Each row is a point on a tangle of strands that fork, close into loops and nearly touch. The rows are in no order.
Two points are linked if the straight distance between their rows is under 50. Some points are linked to none.
(283): [  0   7  -8   1  -2  -9  13 -14   0 -10  23  37 -11   1 -14  17 -17  10
 -27  -2 -16  -9   9 -11  10 -10]
(64): [-12   8  12  -9  -1  -1   1  -2  -5  24  -2  -1  21  -8 -11  -7  13   8
  25   6  27  -3 -20 -10  20  -1]
(442): [  1  12   3   5  -1  31   9   1  20  -6  -6 -37   4 -26  17  -9   3  -5
 -11  -4 -26  17  15   8  -2  -7]
(96): [  1  24  -5  -3  12   7  39   0  -8 -22  17   1 -20  -8  22  13 -14  -7
 -22   4   9  -6  15 -12 -16 -23]
(463): [ -1   9  20   7 -12  16   8  -7  15   4 -12 -20   3 -20  10  -4  12  27
  -5  -1 -10  21  27 -22  -6 -15]
(636): [ 19  23   8   5  -2  23  20  -4   1 -17  -2 -39  -1 -15  19  -1   2   3
 -13  -2  -6   5  31   2 -38  -3]
(640): [ 22 -15 -12  -7 -11  -4 -12 -12  -8   0  21  28  -6  22 -13  15   1   7
  14 -10 -11 -19 -13  35  -7   5]
(639): [ -8  -6  -4  -6   5 -13  -3  -1  -6  -7 -25  23   2   8  -6  14  10   1
  -8   7   9 -13 -21   3 -13  25]
(151): [  4  -2 -31  -8  15 -36  -1   6 -13   7   6   1 -17   9 -24   4 -21 -27
  -8   3  -4 -14   8   9  17  -5]
(286): [-10  -3  -6  -9  10  -4   3 -10   4  -6  27  12 -29   0  16  13 -21 -16
 -13 -13 -11   4  15 -12  12 -21]
(448): [ -2  18  -4   2   4 -12  24  -8  -5 -14  21  32 -14   4   2  15 -17   8
 -32   4 -11  -6  10 -19   6 -19]
(287): [  0  14 -19 -10  12 -13  12   1   6  -4   2  -7 -16  -9   7   2 -17 -35
 -19   8  -7  -7   6  12   5  -7]
(467): [  4  22   9  11  -2  22  10   2  19   7 -12 -47  14 -29   7 -22   3   8
  -2   3 -17  12  16   1  -1  -1]
(680): [  4  18  20   6 -13   5   9  -9  19  14 -18 -26  15 -20  -7 -19   6  32
  -1   8   4  12  27 -18  -7  -9]
(277): [ -7   8  -5  11  14   3 -15  21   3   9 -32  -6  28   2  -4 -21  12   3
   0  13  18  -9 -14   7  -5  21]
(546): [  7 -37 -12   1  -4  -8 -13  -7  -9  -2  31  13 -31  24   9  14 -12  -8
  33 -19   8   5  -5 -17   4   3]
(118): [  4 -30 -13  -8  -5 -21  -5  -7 -17  -5  18  23 -26  25  -1  17 -11  -9
  24  -8  11  -4 -17 -12   0  16]
(380): [  0  -8  21   2 -18  15  -4  -7  -8  15  22  18  11  10  -2   3  14  32
  36  -3   7   6 -18 -19  14  -2]
(662): [ 19  19  15  13 -14   8   8  -6  10  -5 -19 -33   9 -11   5 -15   8  14
 -15   9  -3   4  28   1 -39   3]
(128): [ -8   5  -7   0  14 -13   3  -4   4 -13 -36  18   2   9  -9   7   7   6
 -23   9  13 -16 -13   3 -25  24]
(324): [ -1   3   2   2 -15  14  10 -13  16 -20  -7  -3   3  -9 -13   2  -1   2
 -35   2 -14   7  18  19  -9  -5]
(314): [-11 -21  10   0  -4  17 -17  -2   2   0  20  13 -19  -1  18  10  -6  -5
  11 -18 -11  20   4 -20  11  -6]
(505): [ -4  -4  11   2 -15  26 -11  10   8   7  -3 -14  20 -20 -11  -9   9   3
  10   1 -19  16   5  14  24  -6]
(489): [-19  -4  32   6   5  21   1 -13   8   8   7   3   0   1   0 -16   0  37
  13 -11  11  29   7 -44  15 -24]
(423): [ -9  -9  -9 -10   3 -20   2  -6  -9  -6  -9  29 -11  11  -5  17  -3 -10
  -4   7   9 -11 -21  -4  -7  19]
(481): [  7 -25 -16  -7   5 -12 -28  13 -13  -1  -1   4   8  32  -8  -3  -2 -14
   8  -2   1 -14 -12  47   2   2]
(736): [ -1  -6   7  -4 -10  14 -11  13   6  15   3 -12  16 -17  -1  -5   9  -9
  18  -2 -13   8  -1   6  28  -2]
(227): [ 22 -16  -3   0 -23   7 -13  -8  -2   5  24  24  -4  21   0  17  12  16
  26 -10 -15 -11 -19  26 -10   5]
(806): [  7  -6 -15  -8  -9   1  -6 -10  -1  -2  27  21  -8   1 -23   8 -21  -7
 -10 -10 -21  -4  16  22  23 -10]
(819): [-11   5   4  -2   3 -11  -3  14  -6  23 -12   1  14  -5  -2  -5  11  -7
  23  13  22  -5 -24 -15  13  10]
(801): [ -5   5   4   5  11  -3  -8  13   0   9 -33   3  34   5 -13 -16  19  20
   6  10  23 -14 -17   2  -3  15]
(817): [ -6   0  26  11  -3   8  13  -9   6 -11  -7  -2  -6   0  23  -9   9  24
  -7  -1   8  24   9 -46 -13 -14]
(175): [-15  -3  32  11   6  20   0  -7   8  -3   1   2  -8   2  18 -16   4  22
  -1 -10   1  31   5 -49   2 -21]
(553): [ 15  -8  11   1 -13   3 -16   1  -8  10  10  20  12  24  -2   9  22  21
  27  -5 -10 -14 -29  19  -4  11]
(143): [  1 -25 -19  -3   6 -16  -7 -11  -7   0  35  13 -36  18  -1  17 -27 -14
  16 -21   4   3  11 -15  13  -7]
(241): [ 20  30  20  12 -11   0   8  -8   9  10 -16 -41  14 -14   4 -21   2  23
  -2  11   4   0  28 -11 -29   1]
(431): [  5   2  20  -1  -7   1  -9   2  -9  14  -1  16  26  20 -14   0  28  33
  24   0   4 -15 -27  13   2   6]
(66): [  1  25  -2   3   9  -6  38   1 -11 -22  19  20 -14   1  10  12 -15   6
 -31   6  -1  -8  15 -20  -8 -27]
(307): [-15   8  15 -13  -3   9   8 -18   2  22  -1  -8  17 -14 -16  -8   9  20
  24   3  29   7  -6  -9  24 -11]
(77): [  0 -33   6   4  -5   6 -20   0  -5   1  25  17 -20  17  17   4  -8  -4
  30 -17   3  15  -9 -28  11   3]
(762): [  7  14   6  17  -5   6  -1   0  14  -9 -30 -27  15  -4  -5 -22   5  12
 -23   9   2   0  13  10 -33  12]
(575): [  1 -13   5   1  -6   6 -26  26  -6   9  -2  -6  26  14  -5 -16  10  -6
  14   2  -4  -3 -16  38  12  -1]
(360): [  1   8  15  10 -12  -4  17 -12   6  -8 -17  -8  -2  -6  13  -1  16  21
 -10   9   9  10   8 -32 -26   3]
(406): [  5  19  -2  -4  12  27  24  -3   2 -19   8 -32  -9 -21  33   6  -3 -10
 -11  -9  -9   4  20   1 -25 -12]
(60): [ 11 -25 -19 -10   0 -19 -16   5 -11   5  12 -10 -13  11  -8  15  -1 -30
  18 -10  -1   0   1  22  12   3]
(763): [ -2  12  -3  -6   9  25  17  -2  14 -12   6 -27  -9 -24  32   6  -3 -16
 -16 -10 -22   8  18   7  -8 -17]
(224): [  5 -17 -24 -11   5 -23 -12   0 -10   2   5   1 -12   9 -15  11 -11 -30
   3  -4   0  -7   0  23  13   1]
(669): [ -1   4 -16  -6  13 -18   0  -4  -8 -12  -5  37   4  14 -29   3 -14   9
 -24   0  -5 -25  -5  20   3   5]
(815): [  2   9 -26 -10  13 -31   9   7  -4   2   6  -2 -17   0  -9  -1 -24 -32
 -15   8 -10 -12  10   7  16 -13]
(534): [ 11 -14 -11 -11   0 -11 -13  -6 -12  -6   4  31   0  20 -18  15   1   2
   7  -8  -4 -22 -18  30  -4  13]
(494): [  6 -20   2  -4  -7 -11 -16  15 -12  18  16  -7  -4   6   6  10   9 -16
  38  -6   1   4  -9  -6  21   5]
(623): [-16  -2  24   0  -3  15   5 -15   3  14   7   4   7  -8  -5 -10   5  31
  19  -4  16  19   3 -35  19 -14]
(482): [ -6  23   5  11   6 -10  13   5   0  11 -20 -17   3  -9  14  -8   9  -1
   4  19  20   2 -16 -28 -13  18]
(520): [ -5   1  -7   4   8   0 -17  25   4  11 -21 -13  18  -8   2 -17   6 -20
   4  12   6  -3 -14  15   6  15]
(439): [  2  16  -2   5  -1  -2  21 -12  12 -21  -8   7   2  -1 -15   4  -4   4
 -42   7  -3  -8  13  15 -16  -5]
(88): [-12  -8   2  -6   3  14  -4 -11   9  -4  17   7 -21  -7  18  16 -11 -12
 -13 -16 -18  11  17  -8   9 -18]
(597): [ -2  10   5  20  -3  11  -7   9  15   2 -28 -27  25 -10 -12 -33   6  15
 -13   9   7   5   4  15 -13  10]
(649): [ -4  15   5  17  -2  17  -1  12  17   7 -16 -38  20 -21  -4 -31   1   2
  -7   8  -5  12   2  15   2   8]
(81): [  0 -12 -19  -4   6 -17  -3 -10  -6   3  36  19 -29  10  -5  14 -28 -11
   0 -16  -7  -4  17 -14  20 -14]
(610): [ -4  12  -9   1   6 -10  10  -7   5 -18  -9  24   5   5 -26   1  -8   6
 -39   6  -4 -16   1  17  -6   1]
(690): [ 15 -22  -8  -3  -7 -14 -21  16 -14  14  13 -10   1  17  -2  13  10 -20
  29  -7  -4  -1 -11  21   9   5]
(270): [ -2 -18 -14  -3   6  -5 -28  24  -6   1 -15  -1  16  12  -1 -13   0 -22
   4   4   7  -7 -13  36   3  10]
(738): [ -4  -9   5   4 -17  21  -8  -1  12 -11 -10  -5  12 -12 -14  -5   7   1
 -16   1 -16  17   7  25   6   0]
(784): [ -4   0  -9  -4   0  -4  -8  11   6   3 -13  -9   1 -15   9  -3   4 -27
  -2   7  -3   3  -7   5   5  12]
(113): [-13  14   1   5   7 -12   5  12   0  18 -20  -8   7  -9   7 -10   8  -6
  13  18  22   0 -22 -26   3  18]
(783): [  0  -6 -18 -12  15 -15 -11  -1 -12  -9  -4  36   3  24 -24   5 -10   4
 -11  -3   1 -31 -13  31   0   9]
(12): [ -2   5 -15  -6   4  -3   0   3   8  -5  -8 -12  -9 -11   9   0  -8 -35
 -14   7  -7   0   0  15   0   5]
(643): [  0  19   9  12   1  -6  20  -3   0  -3 -17 -17  -4  -7  21  -3  11   6
  -4  16  17   9  -6 -31 -24  12]
(479): [  1  -1  15   2  -4  -1  -9   6  -8   6 -18  15  28   7 -15  -1  26  26
  11   1   8 -10 -22   5  -2  12]
(278): [ -4 -13  -3  -6  -4  -4 -12  12  -1  11   2  -8  -3 -10  10   5   4 -25
  14   0  -6   8  -4  -4  18   8]
(752): [  1  21  -7  -7  26  25  36   6 -12 -26  21 -14 -16 -19  32   8 -17 -10
  -9 -11   6  -6  19  -8 -26 -22]
(233): [ -5 -23  -7 -10  -1 -21  -2  -3 -14  -3   3  18 -22  12   5  16  -7 -19
  12   2   9  -2 -18 -15   2  17]

A piece is two or more points that can be reached from each other along the links. Count, over all rows, the pieces, the separate loops (a circle has one, a figure eight two, a Y none), the forks (points with three links) and the tips (points with one).
pieces | 4
loops | 5
forks | 7
tips | 5

A tip is a point with one link. Name the tips that can be reached along the links from each point below, in the order of the rows.
(118) | (128)
(66) | (283), (463)
(690) | (481), (575)

Name the points in between on the shortest way along the links from the first point to the second, in order.
(12) / (270) | (784), (520)
(283) / (463) | (448), (66), (96), (752), (406), (636), (662), (241), (680)
(88) / (143) | (286), (81)
(784) / (690) | (278), (494)
(175) / (64) | (489), (623), (307)
